Points, in no order, along strands that fork, close into loops and pass close to each other.
In the rows, zero is written as 128.
Points whose rows are less than 107 apart are linked; no others are. Some points are linked to none.
Bir: [155 169 150 187  94  95 128 150  89  99 118 150  81 123  88 112 142  94
 135 134 141 143 157 121 145]
puz: [116 161 128 126 135 139 125 150 100 148 102  94 102 103 148 160 142 152
 127 130 177 104 134 127 147]
rar: [105 142  98 158 121 110 123 222  82  96 151  88  89 137 130 141 106 138
 109 244 121 123  84 142 147]
niva: [111  84 114 105 138 149 120 103 184  81  92 104 130 121 127 145 131  50
 137  79 105 124 106 139 148]
dur: [119  80 114  47 146 183 174 130 226 116  96 194 125 177 134 186 134  49
 119  75 133 126 155  99 118]
did: [176 108 133  92 113 122 132 145 120 119 140 175 125 112 115 136 154  73
 113  94 149 118 126 121 114]
feku: [109 106 148 151 141 144 147  82 185  95  90 150 148 161  93 124 118  71
 132  92  83 146 146 119 136]
Sazi: [ 77 101  90 107 176 177 106 153 152 120 128 104 149 130 162 142 114 141
 177 132 127 126 109 133 144]
gado: [130  92 103 115 116 154 114 188 102 106 197 181 144 124 121 108 132 149
 176 139 107 162 120 116 131]
sasun: [134 169 144 115 133 141 137  94 124 157  90 115 158  85 147 157 128 196
  86  95 134 113 119 128 153]
bup: [154  92 114  95 120 143 117 170  91 145 206 188 144 120 124 101 147 139
 175 120 143 137 130 120 101]
Mure: [147 149 146 140 102 130 113  93 126 116 100 107 126  76 126 126 139 137
 136  56 130 126 114 133 169]
lon: [148 185 173 162 127 103 157 122  96 155 104 162 125 137 112 136 140 147
  80 152 153 126 173 106 117]
vin: [117  96 114 100 164 146 140  87 169 156 117 145 135 165 142 127 143  85
 162 104 148 127 163 125  88]
Vidug: [126  65  93  66 141 124 101  79 166 141 143  87 145 128 159 109 142  81
 123  89 132 109 100 151  75]
rulot: [136 140 125 160 102  73  97 120  97 143 150  39  91 130 121  83 112 147
 129 161 138  96  89 153 114]
namu: [125 133 119 153 119  88 112 140 108 116 126  47  85 129 119 117 120  98
 119 168 137  96  90 152 130]
gug: [150 114 136 168 101  88 123  97 126 113 166 156 176 139 104  74 103 157
 104 147  36 153 105 142 110]
Torel: [132 169 137 138  81 109  98 169 102 118 131  39  54  96 119 136 129 139
 123 135 171  81 101 125 160]
mov: [123  97 112  83 136 159 109  86 159 137 116 112 130 103 152 128 146 109
 176  48 146 123 125 139 133]
funev: [ 99  82 101 121 154 170 122 194 141  73 138 152 138 139 117 146 121  90
 157 152 108 140 112 124 153]
dezos: [129  96 122  97 129 168 107 105 146 139 151 133 159 105 142 112 132 149
 188  60 124 131 115 125 136]
Zet: [126 102  98  92 147 150 114 182  86 162 188 152 141 120 149 115 143 158
 172 148 171 130 131 123 100]
nebak: [144  66 105  73 123 118  88 110 128 140 175 101 141 105 144  85 146  99
 156  81 137 116  93 151  87]
lesaz: [ 94 107 116  99 159 191 140 103 183 137 133 158 179 150 125 133 102 164
 150  91 100 137 140 109 128]
bemaz: [128  97 135  89 140 181 150 158 151 124 149 227 136 159 102 153 140  73
 159  99 150 147 163  87 122]
Nefam: [135 107 140 138 120 118 111  51 147 138 142 119 179 121 125  81 112 161
 135  81  80 139 105 138 120]
vid: [ 92  88  96 132 145 156 107 190 138  67 151 123 145 132 137 131  95 130
 153 172  70 145  78 139 160]
numir: [142 133 121  80 148  92 169  78 160 186  67 122  88 164 167 171 161  90
  80 144 189  98 167 149  83]
zemol: [119 146 131 110 150 143 148  52 161 165  75 108 131 123 159 156 145 141
 125  81 152 115 156 143 129]
Gipu: [ 87 125 137 128 157 189 144 107 168 139 143 174 203 155 119 116  88 208
 136 112  67 157 140  97 136]
Bimel: [129 156 122 152  89  80  91 154  83 155 174  42  88 132 144  85  98 200
 140 191 137  96  86 151 121]
vilif: [165 200 179 152 108  83 152 125 112 163  80 128  55 138 113 150 146 109
  86 138 208  98 183  98 121]
rerap: [157 161 151 127 106 101 141 107 131 121  71  99  90 104 120 160 141  85
  79  98 156  97 126 129 144]
Nefa: [126 150 117 165  90  89 118 179  97  86 143  57  72 126 111 126 108 124
 106 201 114 107  79 151 153]
kelef: [151 171 139 119  94 106 113 137 116 144 102  49  47 101 122 143 145 116
 108 116 199  72 127 127 141]
viv: [123 106 142 144 145 113 145 106 164 109  95 154 141 167 106 141 127  54
  98 132 108 126 141 132 116]
vib: [124 135 148 116 145 137 161  25 184 157  69 132 147 143 140 144 140 113
 110  65 118 132 167 133 117]
tabef: [132 174 126 186  77 122 141 210  85  67 139 153 100 107 120 152 118 152
 100 196  86 192 130 119 178]
lilet: [113 111 145 122 142 157 151  51 197 130  85 149 159 151 114 132 127 103
 136  61 101 142 159 115 128]
tobu: [175  93 131  36 137 133 146 150 151 119 136 182 137 116 137 162 154  65
  65  92 150 104 121 121 103]
puse: [106 158 136 131 160 143 140 102 131 158  82 103 116 123 152 152 141 147
 136 115 159 115 154 136 136]
kavu: [103  93  91 113 147 146  91 171 124  93 142  90 138 111 153 126 106 135
 156 148 104 118  66 151 155]
benal: [101 108 128 146 167 139 134  98 139 148 123 127 132 165 128 106 131 103
 181 130 141 135 165 132  98]
buva: [122 146 127 165 102 121 135 183 104  71 132 154 127 112 114 140 117 139
 110 170  79 165 112 128 164]
Lel: [116 175 172 186 148 110 151 102 113 135  96 133 118 144 114 124 128 124
 111 149 135 141 168 129 127]
Sog: [ 96 179 141 134 167 152 140  93 119 180  92  99 146 115 170 153 129 201
 119 126 155 121 148 133 139]
Getet: [ 93 120 105 160 129 129 117 183 112  80 153 121 141 138 146 122  82 173
 139 206  55 164  78 148 163]
mus: [105 131 106 136 155 113 111 165  84 171 162  87 125 140 158 111 115 181
 154 200 158 110 117 143 103]
Ripi: [ 78 105  92 112 175 168 105 109 156 154 127  91 146 140 169 119 117 147
 195 121 135 119 125 142 117]
Panek: [157 180 153 131  88  91 130 130 133 121  83  60  39 113 107 160 136  87
  68 136 190  67 126 113 146]
pifu: [125 120 117 134 104 160 120 174 107 101 177 180 162 111 124 122 112 186
 148 138  78 181 117 112 155]
venol: [105 129 138 163 147 143 124 128 113 124 127 137 124 136 122 113 131 126
 182 128 132 146 149 125 140]
kegi: [131 157 123 118 101 128 110 197  84 136 138  79  81  91 140 154 133 163
 126 148 186 101 119 121 154]
Zenot: [119 105 106  89 159 169 133 153 125 152 147 159 139 131 150 148 142 131
 153 127 163 124 147 117 109]
boviz: [133  85 107  62 154 136 140 109 169 148 118 147 124 148 147 149 156  65
 132 107 160 106 147 133  89]
sero: [137 114 130 149 116 118 110 128 114 113 139 134 119 120 113 103 133 108
 167 113 122 144 128 135 135]
Lov: [182 146 158 140  93  84 124  60 123 149 111 134 131 110 102  98 144 112
 104  72 131 121 139 127 114]
mipil: [174 192 162 136  94  84 146 138  95 170 114 139  86 123 104 139 146 149
  60 150 190  93 168  98 108]
kila: [110 145 105 170 112 100 123 192  89  94 159  99 112 142 143 120  89 176
 112 243  77 151  83 154 145]
Ged: [137 120 124 128 145 106 124 102 114 166 146 131 163 136 132 107 127 158
 117 148 118 117 126 136  88]
tope: [168  92 123  40 135 123 148 114 164 139 113 158 118 130 156 166 163  59
  83  86 170 103 136 135  91]
Nede: [ 99 127 110 157 154 120 128 184  97 111 137 104 111 146 124 134 115 125
 137 207 132 127 113 145 134]
noz: [145 182 134 156  77 126 133 218  55 114 149 159  89  99 112 143 141 160
 113 171 162 170 159  97 157]
bofep: [136 196 127 166  55 117 132 231  64  94 151 123  69  99 117 148 124 176
  97 201 136 173 143 104 169]
rubim: [108 135 128 107 156 174 139  94 166 141 105 140 180 112 146 158 125 173
 111  96 109 125 128 121 146]
Tik: [117 105 119 136 159  96 131  75 142 155 125  96 155 153 134 110 119 117
 111 146 114 111 117 151  87]
bagev: [146 107 134 135 122 107 111  83 114 162 169 145 166 130 121  73 122 164
 155 112 104 139 126 137  93]
zopuz: [112  83 120 114 150 168 139 153 161  94 140 172 140 149 101 132 127  82
 161 110 110 141 137 108 127]
bil: [121 163 145 169 103 146 145 161 108  89 138 188 154 113 113 140 120 172
 116 148  81 192 146 108 175]
tor: [106 123 140 148 150 147 134  97 148 140 162 168 201 163 115  83  89 204
 142 141  53 159 135 115 115]
kal: [118 143 148 161 152 125 163 139 136 113 111 187 169 162 100 152 117 127
  69 172  92 141 151 121 125]
renom: [147 129 147 141  98 138 114  79 141 112 122 141 163  89 115 106 125 150
 140  53  87 144 108 125 160]
Fof: [139 165 164 187 130  91 145 113 111 119  94 133  90 146 101 117 139  74
 128 137 146 133 167 122 127]
kolot: [169 128 138 139  94 104 120 142 101 112 135 158 101 114  96 115 150  81
 143 106 148 130 137 118 129]
gif: [154 186 171 171 110  82 142 137 110 124  79 116  45 146 102 141 143  69
 109 147 190 109 170 107 137]
bab: [129 105 120  69 139 186 138 186 126 126 162 202 141 117 130 161 148 111
 146 104 164 139 142  97 133]
meb: [174 120 141 155  91  66 119  67 114 142 164 146 173 126  97  60 123 153
 102 116  71 144 113 135  89]
nos: [149 172 163 152 108 118 133  97 124 130  75 116  97  98 119 143 148 115
 119  80 156 122 147 125 157]
Dufa: [146  94 117  84 114 131  85 109 117 151 168 102 154  88 158  91 130 156
 163  68 131 115  84 149 119]
seso: [113 116 100  72 148 146 126  72 166 158  88  83 115 116 178 149 154 114
 145  75 159 111 134 155 120]
likav: [ 90 125 105 140 181 137 128 151 112 144 126  95 123 148 150 139 119 133
 155 186 153 114 128 138 112]
Dagig: [132  84 126 110 133 128 119  48 177 144 141 126 192 134 126  94 118 134
 116  79  84 129 110 130  91]
zunos: [124 110 132 170 117 116 128 112 143 100 170 165 180 155 109  77  88 179
 131 157  20 177 107 130 122]
Berur: [127 124 130 144 143  99 140 111 135 114 106 110 137 142 114 134 122  98
  87 156 109 112 117 145 117]
Tugev: [136 161 150 160 109 136 151 183 104  82  98 196 117 120 100 168 140  90
 100 140 140 156 155 100 177]
bipe: [123 144 109 139 112 103 105 179  71 151 174  79 108 124 152 106 105 206
 141 190 141 113  98 142 128]
moz: [123  78 111  94 146 118 126  54 178 145 122 104 171 143 133 117 124  96
  95  97  99 117 109 141  82]

How many points has the smallest loop of links through each point below? Write none if it is on no loop.
Dagig -> 6
kolot -> 9
Lel -> 6
Gipu -> 19
rerap -> 20
likav -> 9
funev -> none
Berur -> 14

Name the points in between on the shortest way along the links from the first point to the second, in order.
buva, rulot -> bil pifu gado bup Zet Zenot bab bemaz zopuz funev vid Getet kila rar Nefa namu
tor, Dagig -> zunos gug meb bagev Nefam
Fof, vin -> Bir kolot sero venol benal
bagev, Panek -> Nefam renom Mure nos rerap
